Each scene shows the same named points in several views. A view is turned or mirrored, shifted and resized as a whole, has a little noise and may leave points out.

Scene 1
View 1
pifip: [  1  30   0   4  18 -12 -15  36  -5  24   3  -1 -32  -2  16 -12  -3 -39
 -10  -2  11  14 -10   0   1 -14  -1]
kud: [ -3   9 -12 -20  10 -22  -8   9  17  21   3   2 -28 -27   2  -5   6  -9
  10  -4   5  21   6   1 -13 -10   0]
robu: [ -4  10 -12 -16  17 -21  -2  12  11  23   5  -2 -26 -23   5  -8   6 -11
  11  -3   2  22   8   1  -8 -12  -2]
Pila: [  3  42   5   8 -18 -11 -16  40   2  34 -19   4 -28  19  10   5  -9 -35
 -28   8   2  23 -31  12  -9  -7  10]
gek: [ -4   8 -14 -25  36 -21 -11   8   9  12  20  -2 -29 -39   7 -17  10 -16
  18  -8   9  14  21  -7  -7 -17  -8]
nus: [  5  26  -4 -13 -11 -20 -21  23  19  25 -12  -2 -32  -6   5   4   5 -13
  -8   6   9  21 -10   0 -14  -2   6]
fuzo: [ -1  26  -5 -10 -41 -16   3  16  24  39 -31   7 -21  10  -9  16  -8  -4
 -18  11 -10  41 -24  17 -16  -5  16]
Dezu: [-10  25  -5  10  38   0  10  30 -16  28  13  -2 -23 -10  10 -14 -12 -51
  -3  -8   0  17  -5  13   7 -24  -6]
vuri: [ -9  24  -6  -1  -1 -11  13  17   5  29  -3   8 -17  -5  -2   0 -11 -24
  -6   4  -7  32 -11  16  -2 -14   6]
mit: [ -8  17 -10  -9  22 -15   1  15   2  22   9   2 -25 -19   3  -9  -1 -26
   5  -5   2  23   4   6   1 -17  -3]
sabo: [  5   6 -15 -37   7 -28 -32   6  30  17  -1   0 -36 -36   4  -4  26  12
  15  -3  15  13  22 -16 -24   0  -4]
Ros: [-25   8 -13   4  27  -7  50   2 -11  27  15  12  -6 -18 -11  -1 -26 -39
   8  -3 -28  43  -2  33  14 -30  -1]
lib: [ 12  12 -15 -43  -3 -34 -50  11  40  14  -4  -3 -42 -34   6  -6  30  19
  19  -3  26   8  21 -25 -31   6  -4]
lofil: [  0  30  -2   8  22 -11 -11  37 -10  23   7  -2 -29  -1  16 -11  -3 -48
 -11  -3   9  13  -9   4   1 -13  -1]
View 2
vuri: [  8  12  12 -10 -17 -20  -8  19  12   6 -15 -11   2   5   8 -30 -16 -20
   2  14  25   1   7 -12   5 -11   1]
lib: [ -1  21 -30   5  34 -19   0  -2   5 -12  47  10 -12 -12  -2   6 -34 -26
  -8  15  -6  -8  25  -9 -26  -8   4]
mit: [ 11  12  18   1  -6 -15  -5  14  10  -3  -2   5   3   0  10 -26 -21 -26
 -11  28  24  -2  24  -7  -4  -1  -7]
Dezu: [ 16   1  40  -3 -20  -9  -5  21  13  10 -12   3   8   3  22 -36 -15 -21
  -8  38  30  -5  26   3   1   6  -2]
lofil: [ 10   4  31 -11  -8 -15  -1  19   9  19  -1  -1   4   3  21 -29 -12  -9
   2  35  13  -7  23   6  -3   7  13]
gek: [  9  13   0   5  10 -16  -3   9   8 -11  18   9  -5  -8   7 -12 -28 -28
 -18  23  18  -5  24 -10 -12  -5  -8]
fuzo: [-10  21 -18 -24 -11 -36  -9  20   7   7  -6 -24  -1   7  -3 -24 -15 -12
  17  -8  12   5 -12 -24   3 -22  15]
kud: [  7  16   1   1   4 -19  -7  11   9  -7   9   5   0  -2  10 -16 -26 -28
 -11  18  20  -3  19 -10  -9  -9  -4]
sabo: [  2  20 -17   6  25 -22   0   1   7 -10  33  12  -7  -5   0  -2 -33 -29
 -13  16   6  -4  24 -11 -21 -10  -2]
Ros: [ 19  12  30  -5 -37 -18 -14  22  18  -9 -36  -5  11   9  10 -41 -20 -34
 -21  15  55   6   7 -19  13 -13 -18]
pifip: [ 10   3  22 -12  -6 -18  -4  17   9  18   0  -1   3   1  17 -25 -15 -11
   4  34  13  -8  24   1  -3   5  11]
nus: [ -2  15  -5 -12   4 -23  -6  12   6   8  10  -6  -3  -1   5 -16 -19 -11
   9  12   4  -3   9  -7  -6  -6  17]
View 3
vuri: [  7  -8   1   9   6  15  -6   7   4 -41 -16 -26  17  -4  -5 -10 -16 -24
  -7  14   4   3  29  34  -3 -11  -3]
fuzo: [ -2  -1 -28  17  -9  24  -3  11   7 -47 -14 -25 -22   7 -12 -35  -9 -18
 -12  27  15  -9  28  41  -6 -25 -12]
kud: [ 14  -2  -7   9  14  -2  -3   8  19 -44   6   3  13   9  -7   0 -11 -14
  13  -3  -2  -6  18  23  -3  -8   2]
Dezu: [  8  -7  23   1  10   4 -10   2  -5 -30 -10 -24  52 -22   3   4 -17 -31
  -3   2 -10  15  28  23  -2   0   3]
Pila: [ -5  11 -18   7 -18   8   1  19 -11 -26   6 -32  -2  -6 -11 -26   4 -17
 -10  22   5  -8  22  30  -6 -16 -15]
mit: [ 11  -7   7   5  13   0  -7   6   7 -40  -1  -6  33  -6  -2   4 -15 -23
  10  -2  -5   3  19  22  -2  -4   6]
robu: [ 15  -3   0   7  14   2  -2   5  17 -44   3   0  19   3  -4   1 -12 -18
  13  -9  -2  -1  19  19  -4  -7   3]
pifip: [  1   4   5   1  -3  -3  -4  10  -8 -21   4 -23  33 -15  -3  -4   0 -21
   3   5  -6   1  23  19  -3  -3  -3]
sabo: [ 19   8 -17   7   9 -12   8  15  29 -45  27  21  -3  18 -16   1  -1  -7
  29 -14   0 -15  12  13  -4  -7   2]
lofil: [  3   4  10   0  -4  -4  -4  10 -15 -21   4 -28  41 -19  -2  -3  -5 -27
   0   7  -8   6  26  24  -2  -4  -3]
gek: [ 20  -5   8   3  21 -10  -2   6  20 -43  11  11  32   4  -6  16 -13 -17
  24 -15  -6   0  14  11  -6   0   7]
nus: [  4  10 -15   7  -7   0   5  14   5 -34   7 -12   1   4  -9 -17   2 -13
   6   7   3  -9  21  23  -8 -12  -7]
Ros: [ 10 -29  29  12  28  33 -20 -13   2 -53 -42 -37  46 -16   6   3 -40 -38
 -12  16   1  26  31  41  -6  -6   5]
lib: [ 15  20 -28   4   0 -22  13  22  31 -40  35  28 -11  27 -17  -2   5  -2
  32 -17  -4 -23   9  10  -3  -8  -3]
View 4
lib: [-12   6  37  27 -10  -3  16 -22   0  -4  13   8 -24 -22  -5 -17  47  22
  46  16  20 -10 -13   6 -26  23  30]
nus: [ -5   0  19  15   2  -8  24   2 -14 -20   7  -6 -28   1   7   1  46  20
  -1  18  16   7   2  14 -12  -1  11]
pifip: [  1 -13  22  23  12 -13  22  13 -27 -41  -9 -23 -16  19  21  11  38  17
 -28  27   1  21  -3  24   0   3 -24]
Dezu: [  4 -19  23  29   8  -8   9  17 -31 -21 -23 -42  -7  31  22  10  27   6
  -6  10   2  10 -11  12  -2 -17 -33]
gek: [ -4 -10  35  34  -4  -4   5  -1 -17  -1 -17 -31  -9  12   9  -4  27  12
  37   6  12 -10 -22   2 -16  -3  -6]
vuri: [  0  -5  15  20   4  -8  15  15 -18  -6 -10 -22 -24  18  11   9  33  13
   7   3  12   0  -5   4  -7 -21   5]
Pila: [ -3   4   8   6   5 -13  32   8 -17 -35  13  -3 -33   3  10  11  50  19
 -27  21  17  16  10  21  -4  -5  10]
fuzo: [ -2   6  -9  -1   5 -10  29  18 -13 -17  12   1 -40  11   3  16  48  19
 -22   8  25  10  17  13  -8 -33  35]
Ros: [  7 -14  -1  19   6  -3   7  35 -28   4 -31 -52 -18  48  16  26  18   7
   3 -12  16  -3  -6  -5   0 -57 -11]
kud: [ -4  -3  23  27  -2  -5  17   2 -12  -4  -7 -17 -21   9   6   2  34  17
  25   4  16  -5 -10   3 -16  -8   8]
robu: [ -3  -3  25  26  -1  -6   8   4 -15  -4 -12 -24 -19  15   9   4  31  17
  23   5  13  -3 -10   3 -11  -9   2]
sabo: [ -8   2  32  29  -9  -5  14 -17  -5  -1   4  -3 -22  -8   0 -10  41  18
  44  10  17 -13 -13   1 -21  10  19]
View 5
Dezu: [-32 -15   2  20 -19 -13 -14  22  19  21  29 -34 -31  11  -3   6  34 -30
  26  14 -21   3   4 -48  -5  18  11]
pifip: [-32 -21  -1   4 -15  -2 -17   9  21  22  19 -15 -11  -4 -12  -1  28 -27
   6   1 -18   0  -3 -36  -5   8   2]
fuzo: [-23  20 -42   0  56  27   2 -21  -2 -19  -6   9 -16  -1  54  13   2 -12
   1  18  11   4  -6  -8 -15  -6 -34]
Ros: [-35  16 -17  32  13 -20  11  28   8 -17  30 -35 -59  34  39  10  24 -25
  51  42  -5   9   7 -53 -22  28   5]
Pila: [-40 -21 -18 -10  23  17 -10 -28   2  14   6  15   0 -10   7  12   0 -11
  -3  -5  -8  -3 -13 -17 -17 -22 -11]
sabo: [ 18  19 -46 -11  14  26 -33  15  31   8 -11 -11   4 -14  21  -7  54 -35
 -39   8   3   7   5  -3  28  28 -43]
kud: [ -5  14 -31   4  15  11 -18  14  25   2   0 -20 -14   0  23  -6  42 -29
 -11  14  -2   2   4 -15  10  24 -22]
mit: [-15   4 -20  13  -5  -2 -15  21  24   8  15 -27 -22   4   8  -2  37 -30
   8  16 -11   3   5 -31   2  23  -9]
gek: [  6  16 -28   8 -10   5 -29  37  33   9  10 -38 -20   5   7  -8  61 -37
 -13  21  -9   8  12 -27  21  40 -19]
lofil: [-35 -23   3   5 -18  -2 -16  10  24  26  21 -15 -16  -1 -13   6  26 -24
  11  -2 -25  -2  -4 -34  -7   4   4]
lib: [ 27  16 -51 -19  19  35 -37   7  30  11 -16  -3  17 -23  17  -9  57 -36
 -59   2   1   7   4   8  34  20 -49]
nus: [ -4   7 -36  -7  24  21 -23  -5  15  10  -6   0   0 -12  17  -3  33 -19
 -24   5   0   3  -3  -6  11   5 -33]
vuri: [-33   1 -16  15  16   1   0   0   8   2  17 -15 -29   6  21   6  14 -18
  22  16  -5  -1  -2 -33 -15   5  -4]
robu: [ -5   8 -26   6   6   4 -17  17  19   7   8 -24 -17   3  21  -3  42 -30
  -3  16  -8   5  10 -24   6  23 -14]

In a view up to two points have been moved. Name them for each view, in the order of its rows, or write none.
view 1 -> Pila
view 2 -> gek
view 3 -> Ros
view 4 -> pifip, vuri
view 5 -> fuzo, nus
